Points, in no order, along strands that fork, close into loops and pass close to each other.
In the rows, zero is written as 128.
Two points are linked if the straight distance between their rows is under 97.5. Some points are linked to none.
J_959: [102 133 133  99  97 154 136 123 166 135  92 151 160 109 154 132 110 143
 114 142]
J_303: [136 150 140 155 152 104 124 141 152 120 128  96 128 175 125 167 142 104
 184  79]
J_334: [157  97 123 102 144 171 113 122 150 110 133 140 127 172 153 131 128  96
 102  84]
J_958: [131 102 132 151 132 114 103 172 160 126  91  68 102  86 132 102 141 179
 135 178]
J_691: [114 198 114 114  92 122 180 131 136 100 119 143 160 148 127 145 106 102
 146 105]
J_955: [108 114 140 223  67 148 150 132 139  74 141  74 104  27 101  98 155 116
 140 172]
J_84: [125  62 127 142 150 155  78 106 102  83 163 147  84 203 134 153 125 105
 139  67]
J_866: [203  51 145 136 109 181  90 166 115 126  86 153  62 123 146 141 131 134
  80 149]
J_936: [126 140 150 135 115 150 179 179 141  91 107  90 114  43 118  81 133 146
  90 177]
J_127: [118 129 153 151 180 121 124  82 134 115 144 119 122 195 130 122 168 100
 146 107]
J_868: [130  54  97 157 166 144  91  94 140 119 189 134 141 190 140 106 130 118
 123  74]
J_566: [169  84 140 106 166 165  97  75  75 121 123 137  77 180 138 142 156 104
 117  90]
J_387: [111 152 102 135 151 151 164 131 119 147  78 103 127  71 150 100 146 130
 112 153]
J_632: [ 81 180 152 135 162 114 131 142 109 150 130 149 124 138  77  89  74 127
 134 130]
J_148: [135  57 127 122  79 141 100 102 128 140  81 110  79 116 179 152 158 136
  76 167]
J_814: [ 98 124 123 113 166  95 106 108 138 108 103 109 121 157 137  84 119 174
 128 134]
J_589: [120 113 122 141 132 143 121 104 178 152 118 132 173 168 121 106 117 132
 107 123]
J_15: [133 167 140 142 190 108 121 154 143 112 141 120 145 128 126 153 141 103
 155  84]
J_849: [115 145 146 142  82 107 143 189  61 137 126 134  80   4  88 108 148 154
 147 163]
J_995: [119 159 113 161  96  96 152 192 114 155 120 141  90  73 117  98  96 136
 151 214]
J_115: [103 200 113 125 132 119 114 149 106 173 165 127 154  80  92 117 123 118
  92 135]
J_775: [144 111 115 170 101 133 105 146 146 121 101  61 128  64 143 171 172 153
 107 175]
J_669: [126 180 135 131 143 107 170 169  93 159 138 166 115  69 101  62 134 121
  96 169]
J_204: [123 106 108 115 160 144 137 111 146 112 132 118 182 101 129 150  83 130
  81 144]
J_239: [ 99 165 155 119 117 105 121 168  78 148 144 109  84  23 101 117 130 152
 145 181]
J_937: [144 142  96 150 134 147 131 108 159 164 115 124 172 104 140 124 139 133
 103 185]
J_461: [165  71 101 123 129 130  55 123 119 128 106 136  75 194 150 105 135 154
 107 104]
J_590: [109 129 124  97 117 146 138  82 150 138 161 130 156 151 157  95 158 131
 187  72]
J_659: [119 172  96 167 124  97 137 125 114 168 144 162 176 114 100 151 109 122
 183 101]
J_853: [ 73 113 122 178 117 158 144 103 132  89 208 107 129 202 126 134 168 116
 179  96]
J_180: [162  84 130  73  96 134 136 125 171 126 112 107 130 115 173 116 124 150
 112 160]
J_412: [202  69 137  94 134 130 103 128 120 124  91  89 108 157 125 171 108 139
 129 111]
J_558: [101 179 122  92 125 170 128 126 133 152 123 106 116 117 143 126 106 100
 118 170]
J_636: [173  62 103 137 102 145  96  94 118 129 112 169 101 197 163 171 129 121
 139  97]
J_681: [155 178 113 133 117 103 146 178  63 178 114 126 148  47  59 127 114 136
 124 149]
J_751: [118  80 110 173 107 169 131 104 122  84 181  97 127 226 121 144 169 121
 162  77]
J_103: [ 73 156 107 112 137  87 131 112 131 116 137 143 137 138 141  98  94 155
 119 136]
J_829: [186  93  95 105 141 166 106  88  79 100 144 141  86 197 148 115 164 109
 124  65]
J_624: [111 181 165 158 122  82 134 163 117 142 121 146 127 108  72 100 136 157
  96 190]
J_547: [166  53 124 186 109 146 122 101  89  96 164 127  92 231 108 161 166 114
 153  69]
J_811: [125 104 101 157 162 163 118  98 162 147 160 121 161 188 126  99 114 106
 128 107]
J_960: [102 174 120 161 121 109 190 147 103 148  63 133 118  73 121 115 137 123
 108 148]
J_160: [199  63 135 128 102 148  86  79  65  98 159 196 100 195 106 138 122 164
 109  84]
J_586: [132 152 126 134 115  48 166 152 109 139 131 175 135  62 129 125 138 142
 138 155]
J_786: [130  98 121 147 121  84 134 106 168 125 124 140 155 139 169 180 129 116
 136 108]
J_322: [177  69  84 104 127 146  85 138 144 149 100 116  98 164 157  95 116 138
  99  96]
J_861: [191  46 119 140 114 142  93  85  85 117 167 164  87 217 118 108 127 140
 133  85]
J_768: [ 81 139 133 130 172 115  95 111 134 104 126 121 124 186 124 100 109 153
 175 118]
J_340: [114 138 135 146 119  82 122 132 162 128 127 137 169 158 109 124  99 168
 188 113]
J_435: [147 114 111 151 138 165  98 123 179 163  98 126 148 145 141 112 131 137
 119 169]
J_969: [106 132 141 151 131  78 140 117 141 152 121 147 149  96 147 179 122 112
 148 128]
J_988: [173  87 151 110 162 165 109 138 135 136  77 130  99 125 161 131 176 116
 107  85]
J_539: [211  62 127 114 134 169  81 139  65 119  99 173  60 119 132 142  95 148
  89 125]
J_889: [156 115 137 138 202 115 121 150 143 119 117  98 127 135 129 150 124 110
 121  96]
J_908: [148  56 111 102 106 145 107  92 125 149  90 133  78 144 186 137 135 123
  93 132]
J_891: [122 156 150 130 109  93 175 142  48 152 136 185 117  50  92 141 139 102
 114 188]
J_919: [127 184 109 104 117  82 145 183 106 142 157 174 126 108 116 113  81 117
 182 111]
J_950: [109 166 139  87 116  73 130 139  85 159 156 135 126  69  96 122  97 145
 141 135]
J_257: [115 194 134 131  79 119 133 169 120 121 163 208 167 143  85 123 100 128
 171 122]
J_154: [190  70 133 120 129 158  56 123  73 142 107 170  75 138 133 152 133 150
  88  79]
J_600: [135 159  83 133 139  76 139 176  70 150 139 207 130 102  95 106  93 124
 172 131]
J_394: [174  76 142  89 163 131 129 105 120 139  98  71 122 121 135 153 128 134
 121 126]
J_797: [132  64 102 135 105 176 145 117 123  95 165 125 121 188 146 161 130  86
 145  27]
J_531: [111 104 108 119 134 111 102 109 142  83 105 123 147 164 147 153 122 159
 156  70]
J_405: [121 142 123 121 141 105 135 107 128 163 138 133 150  61 153 169 126 120
 157 155]
J_787: [154 136 137 125 157 141  86 140 162 107 148 114 155 182 116 135 136 124
 130 127]
J_142: [117 169 126 115  83 148 138 105 163 114 117 129 156 172 148 164 133 103
 139 127]
J_6: [129 157 135 144 119 116 186 173 110 142 133 116 113  52  99  63 130 138
  89 186]
J_23: [101 168 151 101 145 106 126 140 112 162 127 120 130  83 104 126 110 140
 160  97]
J_882: [119 139 134  85 121 157 101 118 135  98 179  85 116 189 126 139 132 114
 177  77]
J_894: [101 155 130 150 143 110 143 136 114 132 105 107  89  66 147 130 135 142
 164 208]
J_710: [135 189 134 103 115 112 169 117 102 155 166 136 146 152  90 111 108 110
 210 132]
J_343: [141 106 136  97 107 121 152 152 189 155 115 112 123  97 159  88 111 149
 123 155]
J_273: [145 179 138  97 156 127 131 123 140 141 178 107 167 121 105 103 128 122
 121 144]
J_321: [146 171 181  95 130 100 157 144 147 133 125 128 133  92 140 123 177 135
 146 143]
J_815: [148  99 122 143 122 153 124 115 152  63 168 133 155 199 136 143 166 119
 142  79]
J_396: [112 128 125 138  64 111 140 191  57 148 114 185 102  26  83 114 135 146
 120 171]
J_475: [112 184 128 142 104 124 129 169 147 143  77 105 140 107 104 119 122 151
  90 147]
J_422: [101 104 127 124 124 108 112 127 170 167 108 107 113 123 159 102 129 140
  92 101]
J_132: [178  73 137 130 147 155 131 126 154 121 102 111 115 158 135 120 116 124
  81 188]
J_895: [119  91 138  89 127 157 121 100 134  63 138 120 133 208 122 114 112 147
 127  87]
J_429: [100 146 140 117 156 120 138 135 128 110  99  81 101 146 133 167  89  93
  99 131]
J_437: [103 126 128 160 112  91 114 136 158 138 104 136 140 100 138 142 104 169
 150 202]
J_913: [158 134 108 111 158  88 163 114 153 138 138 104 161 130 145  99 142 131
 144  95]
J_199: [ 89 113 139 137 127 140 151 111 143  64 153 112 155 193 101 120 106 146
 165  78]
J_96: [176  37 133 144  79 202 126 111 103 100 192 171 112 203 114 149 129 107
 144  60]
J_476: [135 135 129 128 141 113 150 136 156 116 108 109 145 104 153 121 165 119
  55 101]
J_458: [ 92 123 162 149 114 132 146  77 139 130 116 116 155 187 103 153 148 123
 151  80]
J_308: [123 149 145 167 131  95 165 120 140 125 155 110 146 171  99 143 128 108
 213  91]
J_693: [163  94 131 106 115 126  81 124 133  83 138 122 113 181 149 194 129 117
 135  86]
J_743: [157 103 172 102 153 121 162 111 146 127 109 100 139 102 135 160 126 124
 131 158]
J_388: [184  53 170 124 138 162  70 151 139 122  95 155  96 136 139 147 142 144
 107 139]
J_928: [106 171  80 160 114  90 135 151  71 152 158 217 149 123  94 126 100 112
 184  99]
J_610: [100 115  98 132 111 129 132  86 139 134 147  98 134 181 151 149 122  95
 126  58]
J_661: [ 92 121 141 129 121 111 143 111 130 122  98 106 128  79 132 119 132 168
  92 180]
J_838: [147 159 169 107 122 112 149 124 167 116 112 131 154 142 139 133 171 136
 165 120]
J_206: [174  98 123 119 132 149 118 146 164 106  57 128 111 149 165 132 151 143
 141 154]
J_648: [121 194 130  99 143 108 146 148 105 132 107 136 118 107 121  95 106 157
 180 176]
J_824: [148  90 111 110 142 133  68 106 144 106 139 130 112 204 144  85 163 162
 133  97]
J_79: [115  86 111 125 130 174 131  67 124 126 151 114 136 180 141 122 162 127
 192  65]
J_467: [180  53 129 150 127 129 103  97 112 133 147 118 101 218 111 128 141 122
 139  64]
J_968: [ 93 141 169 117 125 125 130 144 109 127 147  77  82  39 123 117 130 138
 112 186]
J_428: [155  86 103 125  99 172  73  65 107 120 125 156 123 202 147 160 157 135
 148 113]
J_418: [151 123 120 137 164 133 154 124 151 123 109  93 133 140 133 115  98 120
 108 209]
J_983: [123 154  96 131 135 131  96 124 150 113  97 125 112 176 176 141 156 125
 124 147]
J_642: [141  65 132 134 153 138 144  72 146 135 124 136 149 171 143 118 147 128
 181  78]
J_990: [112  54 136 162 167 166 111  93 128 109 203 120 145 185 107 138 139 105
 143  63]
J_762: [145 118  95 126 149 164 144  97 119  90 110 105 125 214 141 113 141 108
 149  87]
J_13: [145 129 129 123 121  98 144 118 170 167 134  91 125 156 145 133 117  98
 130 148]
J_698: [126 183 134 112 110  78 188 120 102 151 141 147 158 122  95  95 133 132
 163  69]
J_309: [111 166 110 108  84  92 156 152 129 110 113 117 125  85 147 153  95 139
 118 169]
J_486: [156  71 124 164 106 178 156 120 133 105  91  67  95  72 149 120 172 120
  89 187]
J_468: [126 197 115 142 121  86 179 153  88 154 134 163 137 136  83 106 103  91
 109 125]
J_28: [ 78 146 126 123 130  85 129 114 120 120 102 137 152  84 123 112 119 185
 115 151]
J_872: [153  70 102 120 139 117 132 107 140  92 101 123 134 104 178 129 167 153
  70 156]
J_756: [139 138 125 149 112 114 159 118 175 172 151 133 170 148 117 108 108 111
 140 125]
J_525: [ 72 157 108  86  97 113 143  86 135 126 158 136 149 148 146 113  95 130
 137 113]
J_875: [145 109 136  99 163 140  90 115 160 128 144 136 153 103 166 143 173 127
 124  87]
J_583: [150  98 127  90 109 131  77 123 144 129 143  89  99 145 154 144 139 127
  75 164]
J_400: [104 115 145 137  98  94  95 117 179 153 113 130 133 133 153 133 134 160
 126 175]
J_532: [105 153 158 123  86 147 151 145 151 124  86 167 146  67 135 134 122 157
 129 189]
J_842: [ 83 133 170 138 140  98 113  99 150 125 168 133 168 145  98 121 126 148
  92 108]
J_569: [130 169 121 144 168  96 169 164 133 172 117 110 113 104 124 106  94  98
 139 122]
J_253: [157  48 128 123 147 158 126  71 123 118 119 159 138 175 151 121 163 127
 133  60]
J_165: [116 146 125 166 144 137 154 157 146 138  94  94  97 116 132 122  99 106
 110 211]
J_296: [116 142 163 111 152 134 109 151 149 132  91  99  94 112 148 133 151 129
 126 127]
J_819: [135 167 157 105  95  89 166 169  86 151 163 201 128  88  90 125 114 100
 121 159]
J_81: [118 124 136 118 146 102 188 151 137 132 114 152 143  68 126 104  67 142
 129 161]
J_672: [121 173  92 145 155  85 149  96 110 126 155 132 188 119 104 115 119 142
 114 132]
J_567: [128  92 163 118 111 208 107 100 120 122 129 113 117 220  96 149 131 101
 122  78]
J_223: [ 65 181 111 102 101 139 131 116 133 129 175 127 136 172 123  88  98 118
 155  96]
J_745: [ 82 141 126 130 123  83 141 127 140 184 109 131 109  87 156 104 122 140
 128 121]
J_133: [ 93 142 115 143 164 102 139  62 113 131 102 127 149 129 143 133 142 132
 112 150]
J_544: [123 152 112  89  91  77 112 176  47 172 162 171 117  64  75 111 117 144
 115 141]
J_345: [188  78 146 129 144 166 120 113 107  89  82 153 110 175 128 160 136 123
  59 126]
J_231: [117 104 156  96 136 189  86 130 149 107  81 151 132 136 153 156 132 140
 117  92]
J_326: [127  90 119 122 161 163  71 142 148 124 138 112 120  82 159 142 132 133
  75 146]
J_857: [118 126 162 121 141 172 114  88 124 118  73 115 125 172 124 159 136 117
  99 136]
J_288: [107  84 131 154 117 154 141 120 141 131  84  85 100  78 149 114 148 134
  71 169]
J_225: [134 160 145 129 136 127  89 171 182 117 150 119 150 154 115 145 100 132
 132 149]
J_71: [131  99 111  94 175 144 125 108 111 116  99 106  85 126 186 138 130 102
 111 139]
J_202: [134 151  93 148 108 139 146 130 134 144 135 109 162  51 133 136 136 138
 102 197]
J_86: [141 176 171 111 132  65 158 155 129 133 151 167 137  89 118 116 145 127
 154 118]
J_732: [194  86 118 120 146 176 117 145 133 115  65 122  95 111 167 124 171 131
 111 147]
J_576: [154 147 151 105 185 159 106 135 150 116 150 112 151 124 122 126 141 121
 107 157]
J_228: [175  62 149 136 107 198 101 123 121 103 145 180 119 192 115 155 132 106
 114  59]
J_998: [ 67 166 148 116 103 152 166 120 140 132 132 171 151 132 126 118 118 111
 171  65]
J_274: [138 153 129 123 122 102 161 162 117 171 140 162 157 110  70  99  56 133
 147 146]
J_965: [ 97 181  97 135 160 122 112 142 136 134 121 146 141  80 170 139 150 118
 115 111]
J_126: [136 107 140 117 171 154 108  59 107 116 151 126 125 175 141 155 182  91
 126  90]
J_398: [100 132 151 148 115 109  90 118 184 149 149 155 139 165 145 136 147 126
 143 143]
J_52: [103 104 115 150 140 156 159  75 153 122 180 122 181 185 110 105 118 111
 114  83]
J_956: [172 101 121  93 139 130 135 116 131  95 101 102 131 106 168 134 182 132
  67 115]
J_920: [120 177 100 153  77 154 135 187 113 154 127 124  96  50 116  86 122 140
 145 213]
J_890: [125  95 116 133 169  99 143  77 132 105 100 128 139 139 158 131 156 140
 103 131]
J_164: [ 98 176 110 130 126 126 144 133 105 167 109 180 156  77 111 100 112 144
 131 126]
J_205: [108 134 137 122 103  92 147 170 162 177 135 129 112  71 147  69 118 145
 118 149]
J_839: [115 177 146 147  90 133 152 154 166 117 162 176 169 176  86 105 114 123
 169 112]
J_496: [116 163 121 104 130  96 104 162 124 150 117  75 131  65 119 143 107 171
 143 127]
J_138: [ 98 168 116 128 101  90 149 146  77 142 100 201 142 104  89  99 111 153
 123 154]
J_723: [104 132 135 116 136 108 167 142  98 160 142 173 142  72  90 103  56 137
 121 175]
J_964: [125 178 149 129 145  75 148 152 140 102 172 140 158 127 114 135 140 118
 156  75]
J_443: [169  95 145 109 131 132 106 141 161 121  82 107 112 178 141 143 124 139
 157 115]
J_601: [ 97 116 133  99 129 154 111 103 155 134 110 159 134  89 179 129 142 137
 118 145]
J_316: [ 80 131 165 120 106 158 148 113 162  95 144 167 148 164 144 135 133 116
 176  81]
J_917: [123 149 102 116 126 173 106 121 135 149 103  72 108 120 153 142 129 107
  92 173]
J_423: [ 95 201  89 137 160  99 121 128 107 132 165 163 139 112 151 118 131 102
 142 125]
J_352: [154 125 141 127 122 113 144 116 174  90 132 140 151 191 149 126 172 118
 137  92]
J_281: [125 114 144  75 155 134 112 104 134  96 137  97 109 187 131 125  95 125
 118 137]
J_224: [174  70 156 147 134 166  88 124 124 114 121 182 105 189 128 171 130  94
  83 102]
J_438: [ 86 135 107 151  98 129 149 172 136 128 105 131 119  36 134 107  97 155
  98 163]
J_873: [179 173 110 131  87  97 164 171  60 161 127 151 145  49  72 122 156 131
 125 182]
J_952: [130  94 132 105 112 126 165 147 148 126 118  70  92  82 161 135  90 112
 100 175]
J_976: [221  53 125  97 119 136  81 138 108 134 116  97  77 130 138 152 121 147
 103 132]
J_369: [127 129 130 121  81 130 153 151 169 143 135  86 135  60 141  97 143 137
  58 159]
J_634: [107 102 144 110 171 122 147 138 154 127 108 128 128 100 136 106  67 146
 130 157]
J_413: [108 158 123 146 113  85 129 141 142 141 107 170 159 126 108 133  89 165
 180 158]
J_852: [174  71 152 134 143 162 116 120 118 112  94 105 103 131 130 146 145 126
  51 169]
J_847: [140 154 158 120 133 116 166 172 150 104  99 118 116  70 142  99 148 149
 129 173]
J_37: [101 167 153 131  96  98 156 129  77 145 124 223 169 115  68 116 129 145
 132 105]
J_759: [166  90 141  99  80 182  85 102 109 132 116 130  86 215 121 151 122 111
 105  91]
J_279: [156  64 123 138 148 124 111 165 162 136  94  80  74 114 164 119 120 144
 136 171]
J_804: [143 110 132 140 111 103 114 143 158 118  95 107 141  83 158 196 154 135
 111 139]
J_315: [166  86 105 130 138 141  66 130  87  89 143 143  85 194 142 182 124 113
 133  54]
J_121: [131 133 158 143 147 159 118 120 137 106  82 102 123 127 120 150 154 132
  73 178]
J_444: [102 188 132 167 118 109 140 139 120 150 101 138 155 115  78 120 120 146
  86 164]
J_230: [103 147 120 123  93 107 174 165 121 103 110  71  99  65 140 146 102 122
  92 168]
J_367: [125 184 103 132 111 114 128 190 102 161 104 108 132  38 103 115 123 161
 134 141]
J_717: [ 84 178 115 149 125 111 153 131  94 110 173 157 164 150  68 111  91 136
 172  84]
J_541: [103 128 149 151  82 147 184 153 119 139 116 126  93  23 121 126 109 117
 141 202]
J_926: [148 118 177 159 157 109 137 157 148 120 130  85 112  80 115 136 156 134
 103 204]
J_543: [117 118 106 106 171 109 117 117 122 129 118  92  94  81 191 141 138 125
 139 145]
J_551: [ 82 150 124 140 152 129 144 109 121  79 151 133 175 151  95 135 105 144
 171  77]
J_606: [113 195 102 120 103 152 133 150 124 175 125 130 119  85 139 104 117 121
 131 195]
J_146: [123 164 118 116 155  88 184 114 127 151 132 134 149 119 134  79 133 122
 161  81]
J_221: [186  52 103 146 112 162 138 147 133 103  82  96  90  74 174 133 170 127
  88 149]
J_63: [134  66 102 134 156 118  90 137 151 145 119 114 116 137 160 109 119 131
  85  93]
J_572: [114 127 164 126 182 107 126  96 140 155 130 113 102 158 138  97 147 110
 138 118]
J_47: [108  56 140 142  99 181 157 129 154  93 184 111 141 172 132 152 130 117
 185  44]
J_712: [157 138 124 100 118 137 140  95 142  97 124 121 155 160 164 182 144  95
 134 140]
J_200: [ 91 159  93 130 116 127  95 129 152 184 139 119 150 115 136 125 102 122
 123 106]
J_53: [140 139 107 159 181  88 150 147 142 147 107  97 117 106 152 135 131 108
 125 123]
J_50: [133 157 133 115 104 120 178 140 152 142 120 119 162  66 135 116 141 120
  69 124]
J_74: [ 88 163 172 164 129 153 141 118 157 122 167 150 163 181  84 105 142 125
 174 110]
J_507: [159 111 123  88 109 143 141 147 132  84  84  83  90 116 181 164 143 113
 101 159]
J_597: [106 121 146 134 159 169  99 140 145 130 133 100 121 184 116 142  93  90
 129  74]
J_427: [136 117 115 108 164 105 157  96 139 168 121  76 145 109 133  91 125 140
 114 128]
J_16: [102 159 108 110 163 132 102 106 147 115 141 141 144 130 175 116 165 118
 132  92]
J_266: [134 164 153 122 139  85 141 110 128 155 162 142 150  99 120 116 144 139
 139 203]
J_526: [ 85 157 163 124 161 133 116 114 123 154 123 118 134 126 101 146 109 118
 164  74]
J_652: [107 148 184 171 136 101 134 155 132 132 119 113 112  81  90 111 134 153
 105 213]
J_317: [101 176 119 111 151 164 134 128 121 165  97 124 156  74 127 104 139 147
 121 137]
J_884: [136  67  95 147 153 130  63 149 147 130 118 120 101 104 174 126 147 145
  70 127]
J_95: [117 182  95 111 114 116 134 138 132 107  87 112 139 114 153 164 124 134
 136 153]
J_211: [170  60 101 111 108 134 107  99 111 111 103 176  90 166 190 140 152 122
  97 106]
J_286: [143  33 113 172  87 212 128  95  71  95 186 150 115 203  95 137 156 140
 128  49]
J_62: [128 182  96 131  89  84 127 198  82 158 131 150 108  94  93 125  84 133
 136 176]
J_472: [135 110  97  87  91 157  94  72 142 122 134 120 138 195 165 153 138 127
 158 122]
J_244: [115 137 102 132 149 120 121 142 118 124 108  62  85  67 164 141 127 135
 152 180]
J_953: [ 92 169 140 110 142 119 149 159 110 124 105  83 109  77 126 155  95 111
  92 130]
J_285: [108 107 144 150 169 172 104 122 136 113 176  93 143 185  93 141 106 112
 160  72]
J_330: [118 101 157 107 136 133 133 160 143 129 143  60  95  53 135 122 101 128
  97 166]
J_978: [123 128  96 120 145 118 104 140 146 129  89  87 118 127 143 101 123 173
 126 163]
J_516: [117 153  75 137 145 155 143  95 141 101 120 126 151 190 155 103 151 122
 176  95]
J_463: [146 166 128 101  89 103 166 141  65 164 157 195 139 144  68 106 100 108
 190 138]
J_33: [151  67 111 122 142 109 143  88 138 110  95 143 127 169 180 117 153 132
 109  99]
J_312: [155 111 150 101 140 161  88 106 165 147 140 141 152 138 143 141 174 134
 172 104]
J_99: [140  95 166  96 152 114 118 103 151 123 130 121 140 125 142 175 106 137
 168 152]
J_898: [104 143  99 149 102 129 174 131 150 137 189 121 175 152 107  97 111 121
 174  57]
J_611: [ 69 149 127 149 117 136 138  81 135  99 194 130 153 176 130 124 168 108
 153  84]
J_69: [168  67 153 119 162 170  95 103 131 130  98 168 123 149 152 124 174 134
 127  76]
J_798: [150 125 122 166  68 113 156 178  25 124 124 139  85  44  51 101 161 125
 140 213]
J_351: [111 162 150 128  97 147 170 155  99 141  95 169 128  50 107 130 118 140
 143 199]
J_699: [113 140 100 179  88 122 156 133 118 124 139  94 127  37 120 103 150 149
 101 208]
J_289: [ 92 168 119 120 154 135 133 110 130 127 194 107 128 168 124 101 100  92
 154 105]
J_596: [142 102 137  84  97 162  64 116 132 133 122 109  92 190 137 129 130 131
  81 135]
J_721: [111 127 157  95 122 168 121 127 176 109 102 164 164 132 138 143 125 143
 148  93]
J_993: [110 164 130 140 176 115 117 155 115 116 134 140 141  75 110 137 102 143
 133 174]
J_864: [ 97  95 145 142 160 153  69 104 129  80 145 156 110 203 141 154 151 123
 145  89]
J_851: [ 97 167  82 140 123 124 105 109 137 156 143 130 177 123 129 143 124 135
 169  81]
J_835: [136 156 140 128 152 141 183  90 140 116 140 122 166 169 112 122 130  94
 152 115]
J_553: [152 128 134  88 109 124 145 123 150  95 102 110 108 158 181 165 140  94
 101 132]
J_832: [120 171 158 125 150 103 143 120 118 142  88 110 114 109 118 127 134 152
 171 179]
J_574: [174  88  91 128 189 127 119 116 147 101 144 119 145 162 155 137 105 109
 126 146]
J_714: [133 118 136 127 110 106 100 128 172 148 111  96 137 180 118 122 118 163
 169  98]
J_382: [110 162 113 122 107 112 141 156 161 140 155 137 169 140 109  89 110 143
 158  53]
J_677: [109 206 144 143 104  95 117 161 119 127 157 191 149 129  97 165 114 109
 138 143]
J_158: [103 199 131 133  98  91  93 190 126 143 152 154 118 100 108 143 106 127
 127 166]
J_914: [141 132 141 117 125 127  93 160 171 123 154  92 106 117 150 127 139 126
  92 192]
J_635: [119 167 119 114 113 158 133 149 172 122 131 108 165 164 110  99 121 124
 131  57]
J_902: [121 211 123 122 144 118 119 134 106 152 191 137 165 124  73  98 123 119
 114 121]
J_368: [112 186 112 123 132 124  98 163 130 147 167  92 135  67 128 141 124 116
  85 148]
J_575: [191  59 121 122 188 126  95 112 128 111 132 131 117 155 148 134 131 128
 115 134]
J_840: [101 124 130 118 168 142  93  98 126 146 119 106 149 125 130 160 119 124
 129  97]
J_212: [117 154 144  65 127 135 110 112 134 107 154  93 121 159 142 144 109 115
 148 130]
J_747: [160  80 130 130 128  95  94 128 155 113 116 120 125 143 164 189 149 125
 113 104]
J_776: [177  92 121 111 129 165 143 109 113  81 135 127 103 217 141 103 166 100
 138  54]
J_386: [157 155 107 160  75 129 168 173  53 136 134 121 123  24  59 122 145 129
 136 208]
J_145: [160  58 117 117 161 157  55 110  90 131 110 145  90 119 159 162 142 137
  90 108]
J_116: [201  71 127 116 107 151 114  90  72  90 118 186 106 192 120 152 117 132
  61 105]
J_637: [116 185 121 154 131  84 173 182  70 153 120 167 103 102  89  96 117  98
  92 167]
J_226: [233  60 111 118 108 134  90 122  78 121 116 118  90 130 128 152 141 145
  54 138]
J_98: [108 210  90 140 111 113 155 144 118 120 103 148 145 144 131 142 106 115
 132 143]
J_581: [113 109 141 134 115 157 176 125 163 122 186 105 170 151 105 125 111 108
 184  51]
J_57: [133  96  86 122  90 165 107  94 123 122 141 116 122 198 159 166 134  83
 117  53]
J_80: [102  73 148 105 122 155 107 106 149 136 113 124 119 122 156 156  85 121
  75 149]
J_885: [ 72 168 174 138 115 123 162 114 123 130 122 185 155 128  89 121 124 129
 139  91]
J_376: [199  47 141 149 160 117  87 121 119 149 130 139  96 173 128 137 141 119
 123  89]
J_939: [134 178 127 100 110  60 146 138  77 160 162 146 154 105  65 111 124 147
 150  89]
J_48: [120  96 113 121 156 140  64  87 114 150 121 109 114 137 159 169 143 119
 108 107]
J_104: [123 106 137 201  90 144 123 151 151  91 120  66 108  45 123 141 163 142
 118 194]
J_383: [ 84 177 120 162 105 140 160 123  72 146 177 157 158 159  46  97 124 131
 196  87]
J_535: [ 68 166 133 170 151 104 149 115 102 134 158 162 137 168  77  96  88 124
 158 119]
J_58: [100 163 130 140 149 140 129 106 149 101 168 157 173 151 137 109 166 114
 124  84]
J_78: [127 147 104 120 173 114 144 106 134  88 163 131 193 127 125 135  99 133
 116 128]
J_739: [109 133 133 143 165 143 106 149 170 164 142 112 119 153 138 122  95  85
 107  99]
J_68: [139  97 122  95 118 182  70 117 109  71 179 109 118 202 120 154 151 137
 167  64]
J_816: [116 189 141  94 131  97 141 130 121 119 150 136 135 147 109 102 100 142
 182 150]
J_921: [164 148 119  91  89  76 177 151  43 165 145 207 123 116  83 120 124  95
 146 152]
J_209: [107 143 125 220  73 117 156 149 103 100 140 100 105  19  81  99 164 138
 123 195]
J_14: [113 148 111 126  71  91 133 182  41 143  93 226 122  82  84 128 143 141
 110 154]
J_938: [ 90 142 155 131 172 116 131 140 145 157 127 142 110 125 123  92  74 128
 145 160]
J_358: [ 97 174 112 155 148  82 162  73  91 145 124 147 164 120 110 140 120 128
 124 149]
J_152: [126 122 163 114 122 173 119  83 138 125 109 107 141 203 105 143 148 121
 129 104]
J_557: [ 88 100 138 166 117 164 156 146 130 115 116  94  86  26 141 114 106 123
 145 199]
J_404: [126  93 132 137 129 112 140  90 151 154 138 102 114 189 144 147 116  85
 126 100]
J_982: [111 141 131 164 104  64 154 133 107 133 134 155 144  50 116 150 139 149
 106 187]
J_655: [106 125 108 139 175 151  84 138 133 145 108  95 132  82 142 149 111 137
 109 131]
J_963: [118 178 141 119  99 135 135 160 165 141 100 111 152 139 109 117 119 135
 111 104]
J_451: [124 176 140 134 115 115 109 185 173 135 147 125 117 118 129 135 104 116
 126 188]

A piece is all that can be reached along the links. How many separate loops has the piece of each point below (a circle has one, a figure eight two, a Y none), and how many tips (points with one link)?
J_840 => loops 0, tips 6
J_99 => loops 0, tips 11
J_747 => loops 0, tips 5
J_953 => loops 0, tips 6
J_86 => loops 0, tips 13
J_127 => loops 0, tips 2
J_244 => loops 0, tips 2
J_81 => loops 0, tips 3
